Each row is a point on a landscape with many peaks, with its height.
From any point a climber takes the steepest step (rise divided by distance) to one of its 2 nearest points. It stops when none of these is higher. Distance is the straight distance between rows; heights are no part of it.
Q_840: [ 16  15  -9   7  -5 -22 -18  21  -6   2 -33  -2  -2  31  19 -10   8   0
 -35   1   6]  h=4.16
Q_534: [ 32  15  -7  -3 -12  -1 -14 -40   1   8  29   8  26 -31 -18  12  31   7
  20  -8  10]  h=6.08
Q_991: [-28 -23   4 -27  -4   9   6   0 -16   1   8  12 -41  -4  12  17 -31 -24
 -28  -2 -26]  h=3.92
Q_195: [  9   1 -27  -1  10 -21 -14 -19  -7  -6  -2   5  27   4  27  25  25   9
 -16   1  10]  h=0.36
Q_461: [ -2   0  41  -9 -28 -20   5 -28 -42  -9   1   5  21  22  -9  28  12  20
 -11 -15  -1]  h=5.88
Q_205: [-20  -6 -29  20  34 -15 -21  -2  24 -28  -7 -25   2 -12  15  11  28  -4
   4  17   3]  h=0.75
Q_928: [-11 -30  52 -28 -30   5   2 -18  -5  11   6   5 -12   1  -8  32 -35   4
 -28 -17 -34]  h=4.60
Q_288: [-14  28  13  12  -6  -5  23  -6 -13   2 -13  14   3  37  16 -15  -1  -1
  15  -4  13]  h=1.71
Q_312: [ 13   3   6  31  19 -20 -11 -12  12 -21 -25 -23   9  10  10  23  24  33
 -16  10  18]  h=3.52
Q_812: [ -9 -29  12  22   5  37   2  18   9 -18  -5   5 -19 -13 -14 -31 -21  -9
  11   6 -14]  h=5.30
Q_737: [ 19   2  26 -47 -18  17  10 -29  17  39  31   6  20 -36 -26  15 -20   6
  18 -19  -5]  h=5.78
Q_272: [  0   4 -33 -11  -2 -17   2  28   9   8  -1  16   4  13  19 -21 -12 -13
 -12  24  -5]  h=5.67
Q_468: [-12  16 -23  -5  10 -12  -2 -15 -13  -9 -10  11   3  14  29  14  21  -3
  -1  12  13]  h=0.22
Q_214: [ -1  31 -11  20  16 -21 -19   7   2  -6 -28 -15  -6  28  19   3   8   9
 -19  34  19]  h=4.54
Q_345: [-25  -3  19  12   1   6   1  10   3  -8 -16   5  -2  33   9  -4   8  -1
  -7  -8  16]  h=1.82
Q_269: [ 16  31  23   8 -33   1  29  -6 -21  29  -4  11  15  22 -26 -15   4   7
  20 -19  21]  h=1.62
Q_532: [  4  -1  24 -34 -11   7 -14 -20   8  23  18  11  22  -2 -12  19   0  -2
 -18 -23  -4]  h=7.77
Q_8: [  1 -18  30  -8 -20  24  38   4 -14  14   5   2  14   8 -14 -21 -19  11
  13 -14   7]  h=6.23
Q_857: [ -7  -6 -35   4  21  -7 -13 -17  10 -10  15  -2  18 -23  18  18  31 -12
   1  -6   9]  h=0.56
Q_609: [ -8 -21   5  45  20  18  -9  16  19 -25 -11 -17 -13 -16 -17 -23   2   4
  19  16   3]  h=4.83
Q_870: [  3 -13  -3  -6 -24 -12  -4   1 -26  12 -11   6 -14  22   8  11  -4 -10
 -38 -11  -6]  h=3.33
Q_71: [-27 -17   0  16  20  26 -15   7  25 -13   7 -10  10  -7   3  -7  19   0
   6  -4  19]  h=2.14
Q_194: [-14  26  -8  24  21 -12 -17   9  10 -14  -7 -17  -4   1  12   7   4   7
   6  49  13]  h=4.85
Q_118: [-23  -9 -13 -23  -8  -3  -1  41  10  -9  -2  20  -7  22  25 -14 -26 -21
 -14  13  -8]  h=6.22
Q_903: [-22   2 -25  -9  18  -4 -48  43  32 -18   1 -19 -10  -7   8  -6  14 -21
 -18  21   2]  h=3.18
Q_940: [ 15  -4 -28  14   2 -20  20  -9  -7  -9  -9  19   7  19  10 -26  -4  -9
 -11 -18  -4]  h=4.25
Q_819: [  4  18  -7   9   4   5  18 -38 -22  -3   7   5  -3  -2  -7  -1  17   8
  28 -11  20]  h=5.13
Q_633: [ -3 -21  41 -11 -25  12  22   6  -4  14   6  15   5  20 -11  -3 -16  -4
  -7 -32  -2]  h=6.57
Q_593: [-13 -23   9   9  -9  10  29  20 -15   8  -8  19 -14  20   0 -22 -25 -17
   4  -3  -9]  h=6.35
Q_481: [-38 -30  -5 -20  25  35 -23  43  33 -20  14   4 -17 -25   9  -7 -14 -35
  12  -1 -15]  h=2.80
Q_462: [  3 -21  47 -31 -32   3   8 -12   4  14  13   7  18   9 -27  23   0  15
 -19 -37   0]  h=7.07
Q_230: [-32 -18   5  14  27  37  10  11  -5 -16   5  -4  -3  -1  10  -7  -3   5
  19  11  18]  h=2.38
Q_689: [  2 -19   7  11   8  41  27  17  -4   5   0  -4  -5 -17 -14 -36 -28   2
  27  -1 -10]  h=5.72
Q_300: [  3  -3  30  28   7   6  35 -11  -7 -24 -14  -1   7   3 -25 -10   3  42
  29   6  10]  h=4.44
Q_591: [-34 -17 -30 -11  17   4 -35  55  25 -29   4   7 -17  -6  19  -8   4 -26
   0   5  -7]  h=2.99
Q_797: [ -9 -18 -14 -30  11  43  18  18 -15  26  21  -8  -8 -33   8 -12 -39 -15
  28   8 -15]  h=5.81
Q_233: [ 18  11  13  33   9  -5  42 -24   1 -15  -4 -19   3 -10 -23  18  12  47
  38   9  29]  h=4.22
Q_94: [ -1   3 -35 -41  11  28  11   6  -6  21  32  -6  -8 -50   7 -17 -28 -28
  38   7 -27]  h=5.33
Q_186: [ 25  39 -17  20  23 -27  -4 -17  24  -3 -15   3  27   5  21   5  13  10
  13   6  10]  h=1.19
Q_606: [  8  -5  33 -12 -12  -6   9 -22 -10 -22  -9   8  15   8 -19   3  22  16
 -10 -50   1]  h=4.30
Q_873: [-32 -19   1 -15  -6  21  19  45  -2   3   5  18 -26   7  12 -16 -41 -25
   2   4 -15]  h=6.77
Q_804: [  0 -22  34  28   0  25  11   3  -4 -24 -10   5  -1   2 -26 -26 -13  24
  17   3  -8]  h=4.80
Q_147: [  8  30  19  23 -12   4  37  -8 -15  13 -16  -2  12  29 -11 -18  -9  21
  32   5  20]  h=1.65
Q_142: [  7 -18 -10  47  20  -4  -4  13  25 -30 -29  -9  -2  -8   3 -20   4   2
  -2   7 -10]  h=4.43
Q_91: [ 19   7   1 -40 -19  19   3  -5  29  44  22   2  12 -27 -17   0 -20 -16
   6 -19 -10]  h=6.09
Q_908: [ -5  14 -23  35  47 -22 -28  15  33 -36 -33 -29  -7   4  30  17  14   6
  -6  22  -9]  h=0.90
Q_709: [-21  16 -39 -20  27 -23 -25   1  -9 -28   2   8 -17   7  31   6  11 -17
  -9  12   1]  h=0.07
Q_336: [  3 -16  -8  13  14  34  36  -3 -24   7   0 -22  12 -28  -9 -21 -10  12
  43  11   1]  h=5.34
Q_331: [ 46  42   2  11 -36  -3  15 -18  -6   9  16  25  38 -16 -12  10  21  31
  40   2  19]  h=1.37
Q_889: [  6  12   6   2  -3  -4   1 -35 -15 -10  -9  14   0   7 -10  -4  16   5
  -1 -21   3]  h=4.76
Q_435: [-17 -20 -16  -5  24  34  14   8  -5  15  25 -21  14 -36   3 -18 -10  -7
  37  23  -5]  h=6.49
Q_999: [  3 -18 -16 -30   1  10   0  19  29  20  16  12   6 -16   5 -10 -24 -22
 -10   0 -20]  h=7.19
Q_961: [-12 -35  47 -10 -33  -3  10 -20 -34  -9   1   4   6  24  -9  28 -13   7
 -19 -21 -25]  h=5.17
Q_976: [ 13   7 -43 -20 -10 -24 -25  31  16   9   6  -2   8  -4  15  -7  -2 -18
 -21  27   2]  h=5.11
Q_711: [ -1   8  27 -15 -25   0  12 -39 -44  12  21  25  14   9  -8  18   5  11
  14 -12   5]  h=6.45
Q_520: [-30 -12   3  -2  10  17  -4  25  16   2   2  11   8  13  13  -5   7 -13
 -11  -7  23]  h=1.94
Q_160: [ -6  -4  26  -2 -32 -17  -6  -1 -30   4 -15  -6  -8  48   0   7  -2 -15
 -34 -34 -16]  h=3.48
Q_657: [ 33  35   4  16  -6 -30   5 -21   0   0 -22  21  33  22  18  14   7  21
   6   3   6]  h=1.32
Q_872: [-13 -16 -24  25   5   9 -14  31   8 -14   1 -11 -30 -22  -5 -20  -4 -14
  -6  40   0]  h=5.63
Q_816: [ 11  21 -38  11   0 -17  24   5 -17   7 -13  18 -22   9   6 -27  -3 -22
   8  -4   6]  h=4.53
Q_577: [ 41  22  -8  31  -3 -31   2 -26  11 -16   8 -17   3 -24 -28  19  37  35
  15   2  24]  h=3.90
Q_729: [ 13  24  28   4 -34 -13   4 -10  -9  18  -6  10  14  31 -20  -8   5  -3
  -6 -23   5]  h=1.59
Q_602: [-16 -24  20 -16  19  13 -45  -6  14 -15   4  -2  -8  -7   9  14   1  -9
 -31  -4 -19]  h=5.58
Q_334: [-22 -12 -23 -12  20  27  -4  33   4   5  25 -19   1 -43   4 -16 -19 -24
  35  39 -25]  h=7.34
Q_456: [-37 -15  -4   8  31  49 -11  33  14 -22  14  -4  -9 -24  10 -13  -4 -18
  33   6   1]  h=2.60
Q_700: [ 16 -22  10  -9 -12  36  44  11 -18  25   1  -7  11 -12 -18 -30 -35   3
  28 -10  -9]  h=5.99
Q_567: [-18 -14 -37  31  12 -11  -8  41  18 -12   5 -29  -7 -17   6 -15   7  -8
   6  53  -1]  h=6.01
Q_157: [ -1  -1 -24   0  18 -19 -51  37  14 -19 -25 -26 -14   9  16  -4  20  -8
 -36  18  -6]  h=3.44
Q_625: [ 29   1  13   3 -32 -19 -18  -6 -21   8  -6 -10  -5   2 -27  14  23   8
 -39 -14  19]  h=3.71
Q_949: [ 19   9  -5 -28 -12   2 -18 -30   1  20  18  19  13 -14  -3  10  13 -11
  -8 -24   8]  h=6.93
Q_458: [ 40  30  19  10 -25 -23   6 -25  -5  -4   3  13  46   0 -17   9  19  31
  12   0   7]  h=1.43
Q_849: [-24 -20  24 -34 -19   3  10 -15  -6  26   7   7 -41   2   7  37 -41 -13
 -27 -16 -31]  h=4.24
Q_436: [-12 -25   1 -26 -13  -9  -3  11 -12   8   2  14 -21  19  24  12 -27 -16
 -37  -2 -27]  h=3.61
Q_480: [-16 -16  30 -37   5  10 -20 -16  15   1   1   7   1   5   4  18  -9  -5
 -33 -25 -19]  h=7.11
Q_540: [ 19  17 -19  12  15   4   1 -42  -9  -6  20  -4  11 -32 -12  10  32  12
  46  -4  16]  h=5.52
Q_184: [-25 -22  -7 -15  22  13 -39   0  23 -21  14 -10 -21 -25   4   4   5 -23
 -18  10 -14]  h=4.59
Q_751: [ 15  27  37   9 -18 -25   6 -16  -6 -11 -19   6  33  25 -22   3  17  30
   5 -13  15]  h=1.51
Q_376: [  5  24 -19  35  44 -29  -5  -3  42 -21 -28 -14  12   8  26   8  12  17
  10  10   4]  h=1.03
Q_305: [ 10  17 -28 -29   6  19  10  -6 -19  22  19   3 -12 -26  -4 -27 -17 -25
  36  -3 -14]  h=4.98
Q_453: [  4  -6 -20  18  16  -4   0  -1  12 -24 -17   6  -7   1   7 -24   3  -9
  -3  -7  -6]  h=4.04
Q_416: [  7 -12  11 -39 -10   8   7   3  29  40  18  13  -2 -20  -6   7 -31 -11
 -19 -17 -21]  h=6.48
Q_815: [ 28  14   5  14 -24 -11  -2 -20 -17   2  12  -6  -4 -10 -29  12  31  23
   2  -2  31]  h=3.69
Q_140: [  3   6 -13 -20   1 -22 -44  24   1  -3 -18  -3  -9  26  19  -3   5 -11
 -40   6  -7]  h=3.80
Q_901: [  8  11 -21 -12  -1  10  13 -13 -14  15   5   9 -24  -8  -5 -27  -9 -20
   6  -4  -2]  h=4.75
Q_831: [ 11   6  13  14 -26 -27 -10   2 -26   8 -27 -11  -9  48  -5  13  20  -1
 -33 -42   3]  h=3.70
Q_335: [-12   5  -7  14   7   0  -5   7   3  -1  -2  -3  -9  -4   8 -14   2   7
 -10  45   3]  h=5.19
Q_871: [ -5   8  12 -27 -28  10   3 -24 -27  34  16  10 -36  -1 -19   2 -15 -11
  -9 -27  -5]  h=6.52
Q_549: [ -5  16  26 -29 -21   4   2 -35 -34  15  14  23  -7  16  -7   7 -11 -12
  -2 -23 -11]  h=6.94
Q_38: [ 38  25   8  36   7 -38  30 -25   7 -22  -5 -12  -1 -10 -28  36  24  52
  20   3  26]  h=4.07
Q_879: [ -6   3  42 -38 -25  24  19 -23  -9  48  21  -1 -37 -20 -31  14 -32   0
   6 -19 -17]  h=6.26
Q_7: [ 21  21   3  14 -27 -25 -18   3 -22  14 -16  -8  -1  39  -4  11  19   8
 -34  -6  15]  h=3.89
Q_900: [-27 -17   0 -14   3  16  -8   3  -6  -1  16   1 -24 -10  -2  -1  -8 -12
  -9  11  -6]  h=3.98
Q_212: [-10 -25 -18 -14   7  11   4  32  16  15  22   2   6 -23   6 -12 -26 -17
  10  39 -24]  h=8.53
Q_465: [ 13  12 -44  17   6 -32 -20  17  24   9   2 -16  24  -5  15   6  21  -5
 -14  22  10]  h=5.68
Q_716: [ 21  21   9  36  16 -33  17 -24   9 -19 -22 -12 -10  15   0  23  16  37
   3   0  17]  h=3.86
Q_11: [ -4  -8 -50  13  12 -12   0  31  23   5  11 -18  12 -14   8  -8  13 -18
   7  24  11]  h=6.68
Q_578: [ 26  24   0  30  35 -32 -15   2  11 -18 -44 -30   6  21  27  33  21  48
 -21   2   5]  h=3.10

For each start below, name the point where the climber stops.
Q_305 => Q_212
Q_214 => Q_11
Q_857 => Q_840
Q_300 => Q_532
Q_870 => Q_549
Q_453 => Q_532
Q_458 => Q_840
Q_71 => Q_840
